A landscape with many valleys, sampled at points; each row gives a point and its height.
From any point a ball rolls to the lowest of the 5 points nearest to it. It stops when none of these is lower. Distance is the straight distance between rows; heights are no part of it.
Z_396 (h 49.9): [108  89  92 121 125  96 131 151 122 110 153 181 117 168  68 120  94  86
 112 121 116 134 153 112 111 123 135  99 166 158]
Z_423 (h 15.6): [104 133  76  96 186 174 105 148 119 154 162 117 163 128 114 140  65 135
 163 110 120 173 151 144 104 146 154 137  73 119]
Z_501 (h 28.3): [137 123 130 167 150 126 117  88 144 118  82 101 161 104 116 120 132 169
 114 121 137  80  84 177 122 151 119 109 144 109]
Z_350 (h 42.2): [114  78 159 176  68 131 143  94 132 124 106 102  98 137 150  76 202 122
 110 151 110  68  75 107 152  54 110 157 148 120]
Z_275 (h 25.7): [141 108  95 138 154 143 118 125 125 121 136 122 152 133 110 128 105 127
 141 135 131 149 133 149  90 146 131 118 121 135]
Z_781 (h 25.2): [152 139 126  92  97 163 119 140 129 134 172 194 136 164 111 128  69  83
 158  87  48 180 140 210  86 156 117 122  58 120]
Z_615 (h 17.0): [152 136  92  65 134 170 138 110 115 137 156 135 107 189 138 148  78 116
 154 112 155 204 164 134  92 127 160 141  99 128]
Z_523 (h 15.0): [132 134  78  75 161 167 121 131 129 148 164 133 137 153 115 152  86 129
 145  99 138 190 162 135  87 136 165 143  80 129]
Z_618 (h 21.1): [159 174 147 141 127 108 131  90 144 125  72 110 203 101 113 104 126 208
 109  85 118  77  72 208 146 178 116  85 128  86]
Z_628 (h 19.2): [164 140 112 114 141 157 116 105  95 133 146 146 149 142 131 129  87 116
 153 113  79 169 127 206  66 171 104 131  64 130]
Z_949 (h 23.6): [160 162 128  35 134 189 148 107 146 122 161 205 107 152 141 171  83  50
 168  77  77 173 129 178  65 160 153 141  70 121]
Z_589 (h 64.2): [106 115 112 170 148 134 113 128 162 113 113 103 154 109 122 128 116 121
 130 145 129  97 111 125 130 139 138 106 166 116]
Z_732 (h 30.9): [136 128 183 161  93  99 155  75 143  81  88 108  71 122 157  99 200 128
 103 153 118  61  44 106  99  82  76 119 136 121]
Z_663 (h 43.9): [150 154 153 106 139 128 124  87 121 109 115 101 105 124 149 134 148 132
 151 128 179 153 134 118 109 163 147 125  98 128]
Z_63 (h 65.6): [ 88 148 155 117 107 137 115 134 112 140 171 161  85 172 133 134 153  47
 177 130 115 125 163  42 123 134  96 102 179 162]
Z_802 (h 21.0): [163 116  75 149 147 131 119 136  72 167 156 118 166 158  87 111  89 185
  92 143 122 167 123 195 136 112 110 153  89 158]
Z_449 (h 72.8): [ 68 113 144 173  93 130 142 155 102 148 166 136 118 133 128 134 174  71
 123 154 105 100 151  68 168  85 101 150 171 150]
Z_808 (h 24.0): [112 107  73 131 175 158 126 182 133 149 157 144 143 126  91 150  81 119
 136 135 105 160 160 108 118 136 134 122 128 160]
Z_947 (h 88.1): [ 83  93 129 149 124 130 125 152 161 109 169 177 125 132  96 127 114  55
 138 165  95  98 148  79 127 116 113  82 193 168]
Z_193 (h 13.6): [ 94 156  91 127 175 146 106 146 149 163 128  95 161  96 129 147  93 177
 150 107 164 160 125 122 148 146 170 112  95 102]
Z_46 (h 53.3): [102  91 112 170 132 152 112 130 169 133  90 110 163  80 119  97 109 151
 104 134 108  58  88 156 149 107 136 105 171 113]
Z_911 (h 38.5): [135 121  94  74  78 119 111 150 144 138 192 213 127 188  81 108  70 102
 121  53 115 176 183 202  92 131 120 140  97 128]
Z_766 (h 23.5): [175 132 146  71 135 141 123 115 107 112 139 174  96 149 133 154 114  95
 144 100  98 169 139 165  55 168 145 136  84 139]
Z_310 (h 44.3): [125  74 113 161 123 132 138 121 141 136 118 117 133 117 103 103 130 136
  93 160 118  80  96 124 151  90 118 139 150 137]
Z_682 (h 7.9): [152 155 134 125 161 132 107  89 131 128  97 102 152  96 142 137 118 154
 155 106 156 134 120 158 111 187 145 107 101 103]
Z_457 (h 31.4): [124  99 150 158 104 115 138  95 125 108 105 102 108 140 134  94 167 128
 107 162 138  75  86 116 125 107 108 133 150 147]
Z_867 (h 33.5): [101 135 118  45  89 122 131 135 111 121 154 185  61 185 115 122  98  90
 163  79 163 156 181  76 121 127 124 142 163 123]
Z_399 (h 74.7): [ 83 128 143 151 121 137 147 156 118 149 143 110 116 126 129 138 166 105
 132 163 132 128 145  70 169  95 119 154 141 145]
Z_468 (h 16.9): [130 141  85 119 160 163 103 118 113 156 159 126 169 126 119 133  75 133
 157 108 107 169 139 178  94 167 119 127  73 126]
Z_387 (h 22.2): [126 126  97 107 151 149 127 125 110 133 151 130 115 154 123 140  97 106
 143 135 158 165 163  97 104 148 138 134 119 133]
Z_531 (h 4.6): [126 168  97 130 158 136 114 120 135 150 113  87 184 100 123 120 100 188
 139 103 179 168 115 154 158 156 167 117  98 100]
Z_129 (h 16.6): [111 137  99  72 145 127 144 184 100 165 174 144  93 180 125 146  98 135
 133 131 145 175 179  76 137 114 123 155 138 137]
Z_53 (h 27.7): [194 130 131 123 146 114 115  93  82 123 135 145 126 156 136 134 113 132
 120  94 111 156 130 211  55 166 110 131  82 137]
Z_265 (h 16.5): [ 94 126 144 161 117 129 133 179 143 143 106  99 136  80 157 144 164 147
  95 170 138 128 119 108 203  94 146 162 129 109]
Z_549 (h 24.4): [116 130 155 174  98 123 120 116 173 106  74  89 143  98 154  79 152 153
 103 121 138  51  84 147 178  86 135 111 150 108]
Z_19 (h 43.4): [ 87 158 186 171  93 131 121  92 114 131  99  94 122 111 142 115 218  90
 156 118 145  79 113  95 156 105 112 136 135 132]
Z_972 (h 46.8): [193 127 149 122 154  76 152  70 110  76  90 125 110 120 145 121 179 169
 106 128 134 100  74 162  76 154 101 125 121 133]
Z_11 (h 10.6): [126 177 135 127 154 137 113  93 155 125 101  90 153  89 141 117 105 165
 165 102 179 166 119 133 139 175 185  98 103 100]
Z_158 (h 33.3): [148 131  83  96 161 132 127 133 112 165 160  92 131 150 136 146 109 169
 129 129 167 198 153 119 128 116 153 152  79 140]
Z_205 (h 18.7): [131 125  79 121 137 154 119 144 102 139 172 148 169 152  88 117  64 111
 148 119  73 178 147 180 100 147 111 114  85 133]
Z_662 (h 60.6): [ 78 141 132 125 132 158 119 140 143 127 154 130 118 132 139 144 118  51
 179 152 116 121 167  52 117 141 120 106 169 152]
Z_94 (h 28.0): [181 158 146 108 164 135 118  88  93 119 107 130 147  76 157 150 134 161
 137  89 109 139 114 205  84 189  98 135  64 117]
Z_692 (h 54.0): [104 123 138 107 104 117 129 129  92 129 148 157  71 182 123 108 143  98
 129 133 145 127 155  60 127 125 114 135 161 151]
Z_656 (h 32.7): [104  74 129 165 103 141 118 121 178 119  94  98 144  80 149  93 133 153
 101 140 105  41  92 135 150  71 129 121 163 106]
Z_56 (h 23.4): [129 103  83 112 115 120 120 149 106 139 178 178 141 177  77 119  81 125
 116 105 107 162 161 163  99 127 115 120 120 145]
Z_377 (h 6.5): [125 134 112  74 145 160 117 135 142 114 149 173 107 150 124 151  87  63
 175 130 118 150 151  89  70 160 152 110 131 143]
Z_248 (h 21.8): [104 124 101  73 116 111 134 172 112 141 166 178  83 172 107 131 101 107
 132 113 146 165 179  70 134 121 120 147 168 136]
Z_362 (h 44.6): [ 92 132 186 170  97 128 119 112 100 138 135 121  99 138 132 108 201  83
 150 140 130  91 123  73 154 104 107 139 155 146]
Z_482 (h 15.9): [155 176 134 135 119 124 121 109 142 134  86  79 191 106 124 100 113 213
 130  81 195 153 104 153 165 158 179  99 132 107]
Z_978 (h 30.3): [142 202 188 124 123 115 132  99 160  89  71 101 139  88 160 122 149 169
 147  83 177 121 107 134 160 158 161  66 143 102]
Z_700 (h 29.5): [117 141  93  94 157 142 120 123 133 130 140 102 132 130 145 146 114 123
 160 135 175 160 157  99 105 151 161 133 109 135]
Z_705 (h 32.0): [128 112  90 118 154 134 126 137 118 121 162 169 142 149  97 137  85  81
 136 132 110 148 140 128  79 149 129 101 135 150]
Z_694 (h 14.2): [114 133 161 128  89  84 133 112 108 104 137 175  79 164 110 109 154  85
 144 141 112 106 144  72 106 129  85 106 166 158]
Z_168 (h 83.0): [ 89  91 148 129  93  99 163 202 137 163 165 193 100 139  97 135 130  94
  80 162  77 119 154  60 186  91  92 134 186 131]
Z_419 (h 41.1): [150 157 171 118 118 106 125  68  98 113  96  92 108 144 152 110 192 140
 143 147 191 140 120  96 127 152 129 138  97 130]
Z_341 (h 8.8): [196 114 133  94 105  79 135  97 106 110 137 179  92 170 122 128 118 133
 110  96 110 156 136 190  60 141 111 121 106 165]
Z_590 (h 17.9): [143 185 119 149 123 136 120 116 153 149  95  92 200 122 107  88 103 220
 125  86 144 115  75 192 188 140 156  91 130  93]
Z_957 (h 25.8): [126 134  78 114 171 148 121 145 129 156 140  99 133 131 125 152 107 143
 150 138 164 177 160 103 131 131 153 141  93 122]
Z_892 (h 43.0): [150 142 148 146 163 119 113 112 138 109  99 132 128 102 134 144 139 116
 148 125 126  98 108 137  87 191 127  97 139 114]
Z_746 (h 49.0): [104 141 137  90 116 143 112 122 111 122 143 156  78 182 135 132 133  67
 166 135 144 134 157  66  96 137 122 120 143 137]
Z_406 (h 42.9): [124 135 144 155 103 114 143 178 158 141 102  87 151  90 158 114 158 186
  88 158 144 131 107 113 217  71 144 169 118 106]
Z_499 (h 40.2): [121 155 175 143 101 115 126  83  86 118 122  99  82 168 145 114 204 107
 143 122 158 108 128  76 133 133 106 139 128 139]
Z_210 (h 28.1): [171 104  95 132 145 122 118  92  92 136 136 108 155 152 112 113 107 158
 110 140 142 159  99 185 113 134 125 130  97 146]
Z_163 (h 21.6): [125 116  89 154 154 126 127 154 135 150 100  83 171  99 117 110 121 196
 100 138 158 124 103 153 177 118 154 158 125 126]
Z_373 (h 40.0): [137 145 131  58 106 119 114 141 148  88 158 235  85 165 120 153  95  53
 164 105 108 129 160  93  79 159 131  99 150 135]
Z_434 (h 15.8): [ 79 135 172 157  59 131 137 163 137 170  96 125 161  62 193 155 187 137
  92 142  69  95 124 110 210  35 131 166 111  77]
Z_108 (h 36.2): [107 102  84 121 150 121 134 182 129 133 164 169 125 146  76 145  90  91
 126 142 107 141 168  89 129 128 132 112 171 153]
Z_466 (h 51.5): [111  99  95 153 155 145 142 182 137 154 147 127 154 108  89 148 104 129
  89 180  89 123 120 114 147 109 120 140 163 132]
Z_134 (h 28.7): [158 114 122  80  98 111 114 123 112 109 151 198 101 181  98 124  86  95
 129  87 106 166 161 185  71 140 129 122 100 152]
Z_734 (h 55.8): [ 70 110 138 174 110 148 138 172 147 149 128  97 135  71 155 134 153 113
 112 165 102  92 124 100 188  69 128 150 164 108]
Z_870 (h 52.0): [208 153 151  92 157  94 130  64  99  84  93 132 101 107 164 142 166 166
 116 120 128 137 109 161  85 165 107 147  83 126]
Z_87 (h 73.0): [111  67 114 163 131 144 147 166 150 150 127 118 130  92 112 121 117 145
  62 186  96  89 107 122 149  77 126 148 175 117]
Z_458 (h 55.3): [ 92 100 149 182  99 136 126 131 143 114 120 104 112 114 140  97 164  95
 137 155 114  65 120 106 141  82 112 127 175 138]
Z_937 (h 29.2): [129 102  81 139 160 133 119 136 114 135 143 148 163 142  96 121  85 112
 140 141 102 136 126 161  90 157 115  99 134 142]
Z_938 (h 29.9): [163 103  87 110 114 121 112 124  86 129 172 167 123 190 104 112  88 132
 114  94 123 173 164 190  84 137 118 127 103 151]
Z_382 (h 34.8): [ 83 102 148 180  92 134 134 141 131 132 112  90 130  84 150 110 186 121
 116 162 125  79 108 119 187  68 129 151 150 123]
Z_849 (h 36.3): [ 97 115 129 170 107 135 116 158 167 128  95  83 162  91 138 100 128 174
  95 129 128  83 102 131 196  81 155 135 157  97]
Z_444 (h 10.1): [135 111  71 145 157 133 125 160 102 164 147 114 165 135  74 126  90 184
  91 162 109 155 120 182 140 111 104 150 109 137]
Z_550 (h 24.7): [165 125 118 109 153 131 117 115 112 118 124 166 131 150 118 139 105  98
 149 118  99 150 126 162  57 167 126  98 100 139]
Z_334 (h 32.2): [137 112 164 163 124 103 141  81 135  89  97 114 105 110 138 106 176 114
 114 155 116  52  82 118 100 112  88 117 150 138]
Z_138 (h 23.3): [138 118 135 158 119 102 117 125 154 121  87  70 177 103 133  86 131 203
  99 129 168 109  81 152 181 116 144 149 144 107]
Z_389 (h 19.6): [ 80 133 170 189  78 138 125 122 137 124  99  89 127  72 162 103 180 113
 148 121 127  59 109 124 186  69 134 120 158 114]
Z_935 (h 28.2): [130 109 121 128 145 117 161 196 121 174 146 139 106 152 113 151 118 127
  89 172 115 157 158  91 165 109 114 157 135 132]
Z_190 (h 84.7): [103  62 124 163  98 131 157 145 131 127 139 157  96 139 103 102 137 111
  83 172  95  88 115  98 147  71 112 135 185 151]
Z_707 (h 24.1): [154 130 105 166 138 140 106  95 114 133 107  98 191 125 107 101  99 185
 115 127 134 113  81 195 129 133 117 129 115 120]
Z_478 (h 30.6): [144  90 127 158 115 122 132 126 130 118  93  81 133 119 134  94 156 172
  87 161 149  99  96 142 156  94 132 155 145 117]
Z_915 (h 13.8): [135 135  67 102 175 153 114 187 104 189 184 122 138 151  91 154  79 156
 116 143 122 193 151 140 117 123 128 154  76 142]
Z_104 (h 18.9): [129 106  83 127 181 146 119 148 115 151 154 108 160 137 106 143 104 143
 121 148 136 161 140 126 124 131 138 139 110 149]
Z_232 (h 73.2): [114 110 130 104 102  92 114 131 135  94 159 204  93 185 101 124 116  65
 151 135 123 126 173  82  98 157 115  96 169 153]
Z_919 (h 37.1): [ 94 156 111 152 157 126 125 145 170 140 120  85 153  85 130 135 119 165
 143 117 166 142 133 108 172 141 168 103 136 104]
Z_68 (h 23.2): [175 151 141  63 130 173 118 119 127 122 156 186 105 159 144 158  80  85
 160  72  76 172 139 190  63 163 154 139  70 134]
Z_432 (h 41.4): [ 90 129 155 152 106 131 125 132 132 124 119  85 136 106 148 133 173 136
 129 143 160 115 131  94 188 116 143 147 148 117]
Z_640 (h 75.7): [ 61 133 146 174 118 148 123 153 138 140 155 114 121  98 143 146 150  86
 146 159 119  92 140  90 166 107 133 116 172 134]
Z_608 (h 16.7): [142 104  98 136 158 124 139 153 112 146 133 111 138 141 104 143 124 155
 121 155 142 149 145 109 152 126 136 156 127 139]
Z_472 (h 27.9): [131  95 150 164 105 120 138  97 148 100  81 105 110 119 137  81 159 140
  92 142 130  55  64 134 121  92 108 123 144 121]
Z_696 (h 59.6): [ 91 135 139 140 151 135 165 225 151 195 155 147 111 123 136 178 113  88
 122 176 116 134 152  46 167 106 115 148 139 120]
Z_112 (h 36.0): [119 120 171 167 100 103 143  95 105 118 116 108  78 164 133  99 201 107
 120 128 135  82 109  84 135 104  85 135 140 155]
Z_249 (h 22.9): [103 129 170 179  71 118 110 106 171 112  64  94 122  70 177  97 158 142
 127  96 107  18  96 134 170  45 132  97 160  88]
Z_598 (h 31.1): [135 100  88 135 140 119 161 159 108 148 151 143 122 154  90 144 112 146
  88 170 123 140 144 110 141  98 118 147 139 151]
Z_437 (h 31.8): [144 146 173 152 122 100 135  94 154  79  81 109 110  90 150 125 180 143
 122 130 144  61  84 129 115 132 102 117 143 108]
Z_563 (h 47.5): [ 94 173 152 146 124 123 124 168 170 145  99  75 159  83 148 110 122 182
 136  91 152 152 120 124 218 118 188 101 168 108]
Z_669 (h 34.9): [151 137 109  56 102 148 129 133 117 124 178 179  87 188 118 134  68  87
 140  59 139 184 168 174  85 129 157 144 105 137]
Z_131 (h 25.3): [161 122 128  69 118 119 114 125 118  96 153 197 101 174 120 148 100  92
 145 100 104 149 149 147  57 150 132 103 124 152]
Z_375 (h 21.7): [156 112  89 119 159 152 113 122  94 140 159 124 148 157 108 126  97 151
 126 140 131 181 145 177 108 135 127 135  82 147]
Z_874 (h 26.1): [176 151 134  39 116 155 137  92 116 119 133 166  93 165 154 143 103  98
 133  85 133 181 153 163  64 129 155 152  82 124]
Z_594 (h 27.0): [152  93  91 143 143 134 130 144 117 159 115  98 169 130 100 126 119 194
  69 162 150 131  95 145 140  91 134 164 119 137]
Z_697 (h 38.2): [ 82 110 149 173  83 133 144 167 143 162 108 106 134  63 164 152 162 126
  79 168  77  80 132 103 197  53 112 170 142  97]
Z_52 (h 38.9): [ 97 148 155 154  88 114 134 168 159 130  91  73 161  81 168 111 156 181
 128 108 146 127 114 124 235  77 161 132 142 103]
Z_34 (h 26.9): [171 183 138  62 165 137 128  80 120  99  92 137 130  72 175 159 150 157
 150  82 135 157 121 179  89 196 154 124  69 108]
Z_961 (h 72.9): [ 94  77 123 164 127 134 153 195 150 140 149 135 124 106 104 136 132 100
  94 182  87 112 132  87 164  84 112 138 178 139]
Z_565 (h 33.1): [116 137 130 135 157 145 119 112 145 113 115 116 144 106 140 144 108 114
 164 133 151 124 136 121  96 177 153 108 117 125]
Z_884 (h 62.1): [202 153 116  84 166 123 133  81  80  87 129 141 157  63 169 136 177 191
 146  58  73 137 101 217 108 180  95 156  71 125]
Z_713 (h 52.7): [ 97  99 164 168  91 133 154 160 120 160 134 108 126 113 143 127 191 116
  94 173 105  97 124  87 196  49 106 176 160 131]
Z_217 (h 39.1): [129  98  99 159 157 133 127 114 130 125 114 127 153 126  99 119 108 123
 126 142 119 112 112 153 106 140 122 116 143 136]
Z_47 (h 35.2): [140 138 131  33  85 134 132 130 141 109 172 207  77 192 116 144  70  73
 151  45 153 182 166 161  85 128 153 150 115 126]
Z_75 (h 83.5): [120  85 144 155  93 131 171 193 129 166 128 148 106 122 123 145 140 121
  51 189  71 100 125  88 171  69 108 155 157 122]
Z_793 (h 75.2): [ 90  86 105 121  97  97 138 158 148 106 159 203  97 165  79 115  98  73
 118 134  99 106 154  85 149 126 116 104 194 147]
Z_671 (h 34.7): [100  81 133 171  97 131 146 133 143 123 116  85 135 111 145 103 169 155
  97 162 117  77  97 110 176  67 115 161 162 118]
Z_678 (h 29.4): [ 99 138 102  73 126 141 123 155 125 145 158 160  86 172 128 142 102  79
 161 118 137 151 170  59 108 130 134 128 152 150]
Z_939 (h 26.0): [ 96 102 137 169  76 137 119 150 184 120  85 104 162  61 176 103 130 165
  98 113  92  41 118 137 200  52 147 107 169  79]
Z_123 (h 15.7): [131 138  87 151 158 152 109 122 110 133 119 117 180 117 111 123  94 130
 150 118 108 136 123 184  94 182 112 115  79 117]
Z_560 (h 25.6): [159 166 158 135 146 102 130  80 159  94  71 114 149  89 134 122 159 183
 104 102 120  64  78 187 112 161 113 102 140  99]
Z_552 (h 45.5): [101 177 198 168 105 119 112  98 141 112 108  97 112  81 164 135 171  95
 167 132 138  73 127 106 134 136 116  90 151 116]
Z_736 (h 20.6): [135 135 117  68 129 158 134 109 119 119 153 158  90 177 142 148  90 105
 163 110 154 168 172 107  90 138 134 138 111 137]
Z_69 (h 15.3): [136 128  80  92 150 124 130 204 113 195 204 185 133 170  81 136  52 153
  83 107  97 194 180 150 122 100 102 149  82 151]
Z_167 (h 81.1): [ 81  87 141 130  86  95 159 159 117 143 159 175  93 164  99 113 149  98
  97 156 110 116 162  62 165  90  91 137 186 149]
Z_771 (h 48.0): [164 132 183 126 124  86 135  67  95  92 109 120  88 155 143 123 182 129
 131 149 154 105 117 117  95 145  91 131 113 151]
Z_355 (h 21.9): [177 154 112  80 145 160 118  99 108 121 135 154 123 142 148 153 109 111
 149  92 107 174 139 184  70 159 145 130  69 130]
Z_372 (h 57.5): [ 95 111 166 160 115 140 132 127 100 142 143  99 121 130 132 135 189 104
 133 145 140 119 140  69 174 107 106 149 152 145]
Z_839 (h 33.2): [145 130 113  62 104 122 115 137 137 121 164 211  91 180  98 143  74  73
 136  58 115 167 171 180  73 147 153 129 110 117]
Z_319 (h 51.7): [134 130 142 125 137 118 128 113 132  91 126 152 110 127 122 142 133  83
 147 132 106 112 126 113  71 173 111  95 146 145]
Z_757 (h 18.4): [149 168 155 154 127 117 118 111 147 116  76  69 160 101 150 100 133 182
 141 109 191 115 105 138 169 146 150 113 130 102]
Z_70 (h 25.9): [195 141 137 137 150 111 121  74  99 124 108 121 162 122 134 126 134 166
 129 108 110 127  85 212  94 175 102 132  73 115]
Z_184 (h 16.8): [170 175 152 106 158 110 118  89 139 105  90 122 163  76 141 136 137 188
 143  85 137 128  95 191 118 197 129  98 103 101]
Z_768 (h 69.9): [ 82 113 159 167 113 145 156 198 136 175 140 141 121 109 144 165 168  79
 110 173  84 103 140  72 182  73 109 164 164 126]
Z_646 (h 14.6): [131 136  74  75 157 163 127 180 132 173 194 153 138 180 104 137  65 127
 132  87 105 201 170 150  97 108 146 148  86 123]
Z_86 (h 15.1): [112 143 126 127 149 120 121 123 141 129 104  76 152 107 129 127 130 174
 135 128 193 158 129 119 173 149 173 126 118 109]
Z_814 (h 30.4): [151 136 151 140 149 102 144  84 162  77  92 115 125  80 141 124 165 148
 109 133 106  59  67 149 101 135 100  94 147 114]
Z_294 (h 57.2): [104 172 174 134 117 123 109 101 124 116 136 132  98 117 146 141 169  57
 175 146 120  96 144  64  89 163 110  99 155 141]
Z_688 (h 62.5): [ 88 134 149 162 111 129 125 130 121 126 132 119 108 134 134 130 164  70
 158 158 128  92 142  76 142 119 123 121 158 151]
Z_703 (h 36.9): [169 137 112 107 150 112 112  82 117 133 124  89 153 151 140 119 126 162
 128 116 194 183 129 137 119 152 161 136  75 123]
Z_288 (h 12.1): [124 132  93 144 166 134 108 129 124 148 114  90 179 112  98 122  92 168
 133 145 151 143 118 150 151 137 141 133 117 128]
Z_360 (h 9.1): [122 104 152 157  77 128 147 157 145 142  98  90 141  72 181 110 171 158
  71 169 100  89 106 108 203  50 125 178 143  89]
Z_775 (h 28.6): [115 131 150 157 122 120 128 124 131 120 103  69 147 119 148 106 173 171
 126 140 172 124 108 108 190 120 145 146 137 120]
Z_462 (h 16.0): [ 77 123 172 159  57 119 140 127 132 131  96  88 156  84 174 108 214 145
 120 115 117  86 111 116 219  48 140 160 136  91]
Z_559 (h 72.7): [ 94 133 141 141 146 135 154 184 134 177 156 123 113 123 136 162 139  99
 128 175 127 145 150  57 179 114 121 146 144 131]
Z_327 (h 27.1): [156 167 160 115 158 116 129  89 144  82  94 126 117  71 153 151 157 139
 145 116 136 121 112 144  84 190 127 105 107 113]
Z_583 (h 43.8): [112 151 173 150 133 103 132  96 144  76 119 137  94  90 148 128 181  88
 137 149  94  62  92 104  79 138  85  90 164 138]
Z_100 (h 39.0): [ 92 116 115 104 145 128 139 196 136 153 180 165 101 148 110 139 108  90
 142 156 110 147 171  59 147 124 114 132 171 135]
Z_308 (h 15.5): [155 129 131  90 125 123 132 107 103 102 134 166  90 177 133 140 111  86
 141 125 134 145 151 115  66 167 134 109 121 139]
Z_956 (h 23.0): [181 153 138  77 153 160 123  93 119 114 113 157 123 111 147 166 107 123
 154  93  85 180 121 189  69 181 144 137  61 118]
Z_741 (h 46.0): [125  97 117 103  76  69 138 115 129 101 153 218  97 190  78 105 107  93
 112 114 129 134 162 116 101 133 108  96 159 153]
Z_670 (h 41.5): [ 77 104 114 142 171 147 128 176 150 142 160 121 127 116 118 152 109  84
 132 162 114 123 151  86 130 139 133 114 164 138]
Z_286 (h 43.5): [176 175 145  89 130 125 123  63 122 112  95 105 117 121 167 132 140 150
 145 124 179 167 127 133 105 172 148 143  78 117]
Z_588 (h 32.8): [141 117 102  77 102 109 114 132 145 111 163 223 132 176  94 138  76  78
 137  92  83 157 154 173  73 163 128  91 114 141]
Z_133 (h 40.6): [125 109 136 156 123 110 136 113 129 102 115 108 123 139 122 113 138 118
 126 157 135 101 112 113 112 128 121 129 160 141]
Z_203 (h 48.7): [100 115 106 168 150 151 126 151 163 139 113  99 178  81  99 121 111 156
 112 122 130  87 100 151 166 132 144 113 153 110]
Z_12 (h 49.7): [150 109 139 131 118  87 149  93 102  95 115 144  93 169 110 123 146 126
 114 156 141 125 113 130  88 133 102 120 137 152]
Z_323 (h 57.6): [ 76 139 144 139 119 127 158 203 132 171 172 156 108 128 124 157 141  59
 146 151  86 135 167  39 178  93  98 139 178 144]
Z_392 (h 73.5): [ 87 125 127 155 154 137 130 178 145 156 139  98 136  85 144 141 139 130
 130 156 147 120 140  83 175 127 141 134 145 121]
Z_825 (h 10.8): [ 97  76 149 162  60 119 145 131 131 136 101  94 140  79 197  95 194 166
  81 142  96  74 105 105 204  27 115 180 132  93]
Z_445 (h 30.2): [181 134 144 100 158 108 130  90 100  86 118 161 109 117 136 156 134 112
 133 118 105 133 116 167  50 176 106 119 104 143]
Z_818 (h 37.4): [132 137 151 138 120 112 134  83 112 110  94  79 118 124 143 116 177 136
 136 145 185 113 113 105 132 148 136 131 115 134]
Z_3 (h 30.5): [ 66 158 173 169  84 130 119 177 169 128 100  80 151  79 169 131 163 149
 129 108 131 109 125 114 232  70 157 122 153  87]
Z_452 (h 35.0): [146 153 142 109 147 125 124  86 122  97 110 131  95 129 148 143 142 102
 159 127 144 127 136 105  85 167 127 103 123 134]
Z_98 (h 31.5): [177 122 138 136 140 111 123  84 126 105  88  98 145 120 133 125 146 160
 115 134 163 114  96 165 117 151 131 128 107 113]
Z_281 (h 48.9): [123 174 153 152  98 129 126 155 170 116  81  81 164 111 149  96 126 198
 124  80 152 112 100 143 232 110 174  94 167  95]
Z_570 (h 38.4): [180 119 143 115 148  97 141  89 106  88 111 145 106 126 134 138 152 139
 127 124 106 132  98 174  59 165  90 117 102 150]
Z_720 (h 18.1): [120 129  97  92 173 136 142 199 125 177 156 156  97 155 113 160 100 118
 124 145 129 180 175  60 144 121 124 145 124 128]
Z_827 (h 29.3): [107 161 146 173 129 129 118 127 167 117 112  75 147  81 140 123 141 150
 145 117 170 118 120 117 178 138 168 102 143  96]
Z_679 (h 14.8): [142 140  90  72 164 128 150 183 119 181 162 151  99 171 107 166  83 142
 112 137 144 195 165 103 124  98 141 161 102 136]
Z_706 (h 67.1): [120 109 120 138 131 128 126 147 115 131 155 132  96 165 123 131 137 107
 140 162 144 136 159  80 136 123 118 127 159 155]
Z_442 (h 27.8): [175 115 126 166 136 105 122  86 123 121  87  90 156 135 114  96 141 187
  99 134 161 100  75 177 128 126 123 135 111 133]
Z_762 (h 31.3): [153  97 109 134 143 115 126 108 102 122 134 129 129 154 116 126 116 134
 121 135 151 134 129 154  92 149 121 123 109 141]
Z_154 (h 79.5): [108  83 128 160 134 130 138 135 144 114 143 137 120 126  91 119 115  98
 119 171  97  93 122  99 123 122 119 106 185 156]
Z_572 (h 40.3): [123 176 206 170 110 108 114  72 111 114 105  92 101 115 141 115 238 102
 139 125 141  83  93  99 132 115 106 132 127 130]
Z_626 (h 22.0): [156 145 117  97 153 168 105 105 131 130 134 157 141 117 140 163  93 105
 160 106 116 157 135 164  64 181 148 112  70 118]
Z_809 (h 9.7): [121 152  96 111 169 138 116 139 141 168 131  86 171  97 119 145  90 191
 148 111 171 182 129 132 157 138 170 125  75 111]
Z_833 (h 29.6): [170 130 113 136 135 102 115 115 111 117 103  70 171 125 128 107 137 202
 109 137 196 153 101 166 164 127 140 150 100 127]
Z_497 (h 31.9): [120  91  91 104  96  83 134 153 119 123 156 192 111 177  75 120  91 121
 104 112 142 149 180 119 125 127 111 136 165 151]
Z_895 (h 8.7): [140 168 111 142 151 142 107 107 133 140 114  99 180 104 124 121  91 178
 152  86 150 134 107 184 122 188 145 113  92 100]
Z_960 (h 44.7): [134 121 129 131 134 130 118 108 125 111 119 119 118 131 128 138 133 105
 141 143 150 117 139 111 106 159 116 115 136 139]
Z_742 (h 20.7): [170 135 116 142 152 125 105  90 107 120 111 116 168 130 125 121 106 154
 134 117 122 138  99 198  90 164 107 123  89 120]
Z_142 (h 23.1): [162 157 124  67 152 176 120  90 130 121 126 144 107 121 164 156 103 108
 152 105 135 171 133 143  69 172 162 125  83 114]
Z_352 (h 17.8): [168 127 110  68 107 123 137 100  93 107 145 156  83 197 124 133 102 121
 131 109 150 163 163 144  80 137 136 143 112 152]

Where does a ball stop that starts at each point below?
Z_583 | Z_682
Z_499 | Z_360
Z_947 | Z_531
Z_56 | Z_915
Z_656 | Z_360
Z_350 | Z_360
Z_210 | Z_531
Z_133 | Z_360
